Points, in no order, along strands that fork, close into loops and pass close to each other.
In the rows, zero is written as 128.
Points whose rows are less than 97.9 apart are linked; no others are. Some points are linked to none.
Zaf: [130 129  93 110  56 154 141 178 103 146 116 149 169  85 123 111 162 133
 110 106 151  83 108  94 113 162 148]
Vazin: [173 128 103 131 167 121 147  91  68 114 143 142  94  78 155 121 107 139
 132 132  28 133 159 124 100 157 117]
Paga: [140 168 150 150 128 135 126 143 154 136  93 101 175 149 122 164 150 108
 122  98 133  93  79 164 185  98 181]
nilel: [137 111 149 121 123 143 114  92 121 107 101 146  96 134 132 135 103 134
 125 121 129 158 135 122 135 132  72]
Relas: [ 97 158 111 185 210 107 129 165 170 144 118  96 131 174 107 142 140  95
 160 162 140  92 145 113 150  84 159]
Buru: [123 144 168 153 171 134 135 146 177 136  80  87 166 165 111 158 139 122
 150 120 141 115 101 173 192  71 187]
pirit: [ 94 137 118 127 161 119 130 126 139 110 147 137  95 176 142 115  95 120
 144 133 106 162 161 108 115 133  73]
getu: [107 173  93 175 171  96 134 152 139 163 195  73 135 132 105 139 204  79
 154 147 135  71 133 110 101 100 171]
laseb: [100 196 119 205 118 123 118 149  76 153 162  99 147 155  80 172 124 135
 133 166 128  45 122 140 105  71 166]
Koge: [157 131 136 149 229 152 140  91 141 113  99 128 102 139 162 128 122 133
 156 136  50 165 160 136 164 123 120]
tumu: [114 123  92 112 157 101 138 111 122 121 162 124  92 139 133  98 121 110
 142 129  87 162 163  93 101 162  80]
lop: [165  91 132 110  51 163 127 134 104 129 120 153 156  73 135 142 144 165
  55  78 167 130  65 135 130 169 146]
kudon: [ 81 174  83 173 106 119 115 149  87 166 207  97 162 118  81 138 147 138
 134 175 142  32 115 102  74  76 154]
dipi: [171  96 144 106  76 157 129 102  96 128 104 154 121  72 142 154 128 159
  66  72 135 157  74 134 133 152 127]
reneg: [181 114 117 126 102 145 111  83  58 102 130 153 115  71 152 151  79 181
  98 103  55 146 146 128 111 160 108]
lut: [ 95 118 162 115  56 122 105 127 131 110 126 137 135 140 100 130 120 134
 118 149 194 120 110 150 120  89 109]
foted: [ 86 141 136 176 206 117 132 169 185 140  99 105 127 195 126 135 129 121
 169 141 135 131 139 122 180  95 161]
leg: [130 101 131  88  99 138 119  76  88 128 140 166  98  99 139 123  87 148
 111 130  70 141 142 117 118 167 101]
zel: [133 110 190 170 171 132 127 120 163  94  67 118  90 191 179 128  96 146
 141 110 144 186 126 174 155 106 121]
gir: [110 106  96  69 103 139 135 138 117 142 157 145 146  91 126  96 157 119
 140 134 134  94 146 104 107 150 110]
Gor: [ 97 139 150 198 219 123 123 147 181 111 103 118 104 223 159  88 135 134
 176 131 124 170 169 111 117 131 132]
Vena: [174 114 103 108 152 124 137 111  91 124 132 146 117 104 156 106 128 118
 140 126  73 121 160 117 123 175 106]
vivu: [116 102 152 135 137 117 134  98 127 101 108 145  70 136 153 102  65 156
 135 145 109 170 181 122  81 144  80]
kufo: [160 143 101 140 227 103 154 138 159 128 130 103 113 121 135 122 168  95
 155 136  83 146 160 107 124 154 126]
Tadup: [ 99  92 141  97  87 130 115  47  91 112 129 159  97  95 119 117  63 181
 107 137  71 160 169 129 100 145  89]
Repi: [ 48 107  86  96  82  96 121 149 134 153 179 127 164  96  66  79 154 133
 139 178 140 108 153  96 100 134 137]
motuk: [ 78 103  99  81  59 127 115 155 106 159 154 127 180  89  70  98 129 130
 122 149 159 103 132 103 108 135 155]
sasiv: [102 174 130 168 123 114 119 152 138 132 133 101 150 178  93 149 126 104
 138 166 158  85 119 127 120 103 134]
lusa: [ 92 119 105  94 125 110 133 152 130 134 147 131 117 122  97  93 131  96
 156 161 157 148 166  99  77 116 115]
lotol: [114  63 111  46  81 161 112 137 107 131 135 166 184  56 108  81 124 175
  77 128 119 120 122 102 118 162 134]
daro: [138 100 177 136 146 133 139  87 110  89 100 154  73 142 179 149  70 168
 119 104 102 164 139 170 125 113  88]
vubel: [182 117 149 123 100 124 153 100 102 107  95 147 114  89 163 146 105 155
 114  94  95 148 110 153 143 148 108]
zupa: [ 69 146 105 143 130 101 131 141 124 144 162 122 134 154  89 106 152  84
 156 164 162 123 162 115  70 110 131]
vun: [127 149  80 133 134 131 132 164 137 157 177 106 154  99 127 132 171  90
 141 134 161  69 127  89 107 145 150]
dirus: [103  93 166 101  79 129 135  64 118 108 115 148  74 113 141 118  69 157
  99 134 108 173 130 139 107 124  81]
kozar: [122 192 112 170  83 134 109 148  90 156 167 125 174 143  99 169 139 132
 128 145 142  56  94 125 110  91 178]
Lapo: [104  70 145  46  43 118 104  92 133 134 133 162 149  71 101 101 100 184
  86 115 132 172 108 153 124 137 119]
bab: [190  96 148 116  98 124 127  76  67  99 114 138  95  76 147 149  86 176
  88  88  87 150 119 170 125 141  97]
bef: [123 172 127 131  54 132 124 147 102 151 138 118 150 142 100 153 143 125
 133 130 162  79  95 131 115  79 163]
duduv: [ 99 168  76 148 143 112 137 172 118 162 180 104 143 121 107 136 190  98
 148 147 147  39 142 111 100 103 144]
Figin: [143  77 145  81  69 136 111  83  89 127 124 180 116  66 129 119  97 179
  92 118 103 153 124 121 127 155 106]
limu: [182 122 111 107  98 160 140 120 100 120 104 156 137  84 153 116 148 136
 111  95 113 114 111 108 128 175 115]
Magu: [ 96 112 126  96 108 134 129 127 108 120 128 132 135 148 107 107 123 100
 148 147 161 141 156 130 111 117 101]
naso: [142 111 202 170 174 143 139  89 144  86  80 124  64 164 180 151  78 172
 128 110  93 185 135 182 140 117 124]
lopo: [131 129 121 122 181 118 158 110 136 116 110 144 112 138 144 127 141 104
 149 139  92 134 127 110 119 150  99]
Kod: [111 128 129 174 252 106 129 139 173 128 126 117  83 193 158  94 149 110
 163 138 109 167 180 105 127 135 122]
kiku: [ 93  89  88  65  66 139 115 151 117 153 155 157 182  63  96  72 127 162
  99 140 138 106 111  89 111 156 160]
lun: [139 178 118 155 129 114 118 137 148 135 114 110 170 160 111 153 134  90
 132 137 151  82 103 154 149 114 160]
rup: [139 166 141 129 110 132 115 138 147 131 119 134 143 136 128 183 122 105
  99  97 149 115  78 154 184 105 150]
durar: [122 176 105 178 208  97 128 151 174 159 180  95 135 158 114 126 208  89
 162 149 128  92 143 130 131  83 185]
rekor: [164 125 149 134 179 153 125  93 124 113  99 152  84 139 156 134 100 136
 142 134  94 159 154 135 151 132  95]
lil: [ 98 115 149 125 121 146 134 139 121 128 121 107 122 173 114 143 118  97
 140 135 174 131 139 136 135 102 122]
lov: [185 136 133 126 193 155 138  90 149 115  66 127 123 124 151 152 110 154
 118 113  61 160 122 180 188 134 145]
megi: [153  86 123  78  79 150 110 132  91 133 136 167 144  63 131  97 115 157
 101 124 103 135 130  96 113 178 118]
velat: [149 140 174 143 150 140 111 126 158 109  92 138 106 152 134 169 106 122
 121 100 146 185 121 171 180 107 126]
Lizud: [152 146 121 126 103 141 141 147 135 139  89 143 149 100 134 161 120 114
  99 101 147 116  68 146 159 148 141]
niraz: [ 47 104 120  90  78 112  98 120 135 134 148 136 158 122  76  90 118 147
 141 173 154 133 157 112 101 131 121]
bal: [123 113 167 121  86 126 115 114 145 106 103 145 105 137 117 129 116 136
 131 132 180 145 135 141 129 105  90]
luv: [122 141 145 154 199 117 126 137 166 123  91 117 119 190 133 133 130 119
 164 123 108 154 138 134 187 124 145]
babeb: [ 79 158 116 214 177  83 123 157 164 136 182  85 102 182 103 110 185  91
 149 170 161 107 165 114  87 100 148]
mit: [126 152  84 141 179 100 147 149 146 135 145  93 135 137 118 125 174  84
 158 137 144 114 148 103 108 120 128]
Sopom: [ 89  77 143  64  74 115 117  90 132 123 125 156 139 114 107  89  79 171
 108 126 130 177 137 154 103 123 100]
pipok: [129 149 106 127  44 138 137 170  99 152 142 125 175 116 125 133 149 125
 121 113 168  75  94 117 132 122 163]
mogum: [104 140 166 180 157 138 120 137 159 126  92  99 114 203 146 101 111 105
 156 140 175 141 154 142 144 100 135]
bol: [138 140 114 154 225  88 153 135 184 135 127  97 106 167 143 110 161 106
 185 138 107 145 168 116 134 131 139]
nifu: [103 140 132 143 152 102 132 160 144 121 130 125 115 187 145 109 118  98
 165 128 134 158 141 124 132 121 104]
buv: [168 124 164 136 168 137 135 132 191 139  74 103 158 144 121 157 132 140
 133 127 130 143  91 172 212 107 192]
Lemo: [ 92 154  97 125  93 114 135 139 108 147 163 128 156 132  86 116 146  99
 147 165 171  85 135 109  91  96 147]
Vut: [163 156  83 140 160 142 140 188 131 147 139 120 178 109 157 114 172 100
 126 115 122  99  96  73 135 167 163]
vuguz: [127  85 145  77  48 140 120 122 128 130 144 134 122  98 119 132 119 161
 102 122 172 141 112 165 137 129 108]
poba: [138 115 138  78  97 138 127 130 102 115 129 138 144 123 135 149 107 126
 109  90 123 152 106 133 131 142 100]
lugiz: [138 133 137 112 122 139 128 147 110 135 108 117 140 148 109 160 148 105
 141 118 170 118 101 127 142 109 141]
maz: [ 96 132 104 154 180  91 135 145 170 126 168 108  84 154 130  87 154  80
 150 146 125 162 186 106  79 147 100]
kage: [150 122 170 113 109 131 126 111 143 104 111 137  95 147 145 163 107 135
  97  86 138 178 107 181 135 124 107]
vigez: [134 101 107 119  39 156 109 169 103 135 149 152 195  91 143 116 141 162
  76 111 189  99  68 103 109 160 170]
muri: [114 127  84 113 167 103 138 124 158 128 177 108 106 123 111  85 165  84
 129 141 110 138 164  82  84 147  82]
loraf: [ 97 145 101 170 183  81 119 151 179 134 176 107  84 154  98  93 194  87
 154 154 153 133 172  97  82 119 111]
modot: [140 141 153 146 149 130 114 131 162 129  99 117 136 177 138 156 119 113
 144 116 148 141 129 149 181 108 135]
Gemag: [188 145  83 125 201 129 158 132 141 129 115 117 124 106 163 112 148 120
 143 110  67 130 152 119 144 155 133]
Talib: [170 134 120 120 124 134 150 111 112 133  79 152 113 106 151 144 129 133
 128 104  97 129 107 115 159 155 116]
naru: [116 100  98  74 126 130 142 107 126 136 163 153 123  89 142  95 128 140
 139 149  95 121 163 103 105 157  86]
tiga: [105 114 174 202 180 133 116 147 182 116  70 108  98 208 167  99  84 129
 142 128 176 171 126 166 151 106 140]
Vafub: [142 121 115  88 125 143 132 147 104 138 136 127 145 126 127 148 126 106
 131 113 134 125 113  96 126 139 116]
zaral: [172 133 138 140 140 133 134  73  69 105 114 138  84  87 160 147  88 171
 123 121  31 125 159 129 121 148 118]
mekep: [117 132 146 114  55 129 110 127 123 127 145 141 155 111 108 115 130 109
 126 158 174  88 112 121 125 108 123]
puzek: [156  94 164 140 128 130 119  69  76  79 120 141  76 113 159 157  63 178
  93 118  79 150 145 170 113 125  90]
sulu: [176 155 108 121 171 154 142 157 148 135 117 121 168 106 158 138 145 109
 125 102  93 118  85  93 163 147 155]
doka: [141 113 126  94  60 138 138 133 113 130 107 143 162  84 127 120 144 135
 111 111 144 111 102 119 119 156 130]
Muno: [103 181 115 196 172 115 119 157 141 146 144  96 157 166  91 157 134 113
 150 164 144  64 130 127 134  79 168]
peg: [ 86 151 146 178 155  97 127 163 159 129 157  90 108 186 120 107 140 101
 166 172 164 107 150 105 101 102 134]
Sosun: [188 140 120 126 207 156 138 111 134 122 102 124 115 115 163 144 126 142
 143 121  63 150 133 132 174 149 141]
Nuvom: [154 149 120 116 169 130 129 145 126 147 132 114 154 140 140 136 138  87
 153 113 108 124 119  88 147 140 136]
Sez: [187 113 166 131 155 142 138  82 127 110  91 121  91 127 151 175 113 155
  89  72  95 170  96 186 175 137 131]
sobu: [134 128  87 102 135 132 141 163 124 153 172 128 130  82 136 117 179  97
 131 131 129 101 152  93 103 173 127]
rim: [116  96 134  82  90 127 120 105 117 129 143 164 102 107 138 101 105 132
 129 150 124 148 148 128 122 153 101]
zoga: [195 129 142 129 159 153 137 104 132 120  73 125 136 115 149 159 127 154
 101  87  91 149  83 155 196 150 152]
giko: [140 120 139 134 191 136 136  93 117 107 120 145  84 124 156 116  93 135
 147 141  87 156 186 122  99 126  73]
nufu: [ 60 155 148 189  91 115 111 146 135 115 140 107 127 188  97 154 103 117
 130 174 173  90 131 159 123  77 138]
Gama: [138 172 105 153 128 145 129 163 118 134 134 108 169 140 112 142 175  93
 131 146 143  75  94 122 146 118 170]
naf: [118 130 162 155 179 113 133 131 142 104  90 128 100 192 150 124 114 116
 164 121  98 180 152 127 148 133 109]
lazum: [146 111 133 102  21 152 108 148 110 139 136 152 172  85 117 127 146 164
  77  85 186 111  81 145 113 136 163]
begif: [104 106 118  66  58 131 117 123 128 144 155 152 139 111 125 109 128 154
 132 149 152 137 124 140 127 142 123]
zot: [146 111 175 121  95 130 139 116 146 104 118 120 104 119 126 174 140 136
  85  91 175 155  74 176 146 106 122]
bopi: [ 77 151  75 146  67 118 119 145  90 149 170 105 183 110  78 125 129 127
 123 167 154  57 108 111  94  90 152]
lum: [193 111 165 116  89 153 130 104 122 117 118 117 129  97 145 166 131 139
  86  74 161 140  69 152 148 141 129]
gilis: [126  78 149  65  27 125 118 120 128 127 146 150 143  60 109 122 120 162
  61  92 158 153  84 154 134 134 118]

A piece is two or more points that can be reached from each other along the links. Count, over all rows, the pieces, the separate loops (a circle has one, a figure eight two, a Y none), the forks (points with three links) and the tips (points with one).
pieces => 5
loops => 0
forks => 10
tips => 20

A tip is a point with one link. Name the tips that can be reached along the links from each point below, in the order of the rows.
lugiz => kudon, Vut, poba
vuguz => dirus, durar, niraz, Sopom
lov => Gor, vivu, mekep, Sez
tiga => laseb, Vena, mogum

A fork is a point with three links, a tip a point with one. Leave the first point through the second and follow the links. Name the first fork or tip that comes.
luv; naf => peg
laseb; kozar => bab
peg; babeb => luv
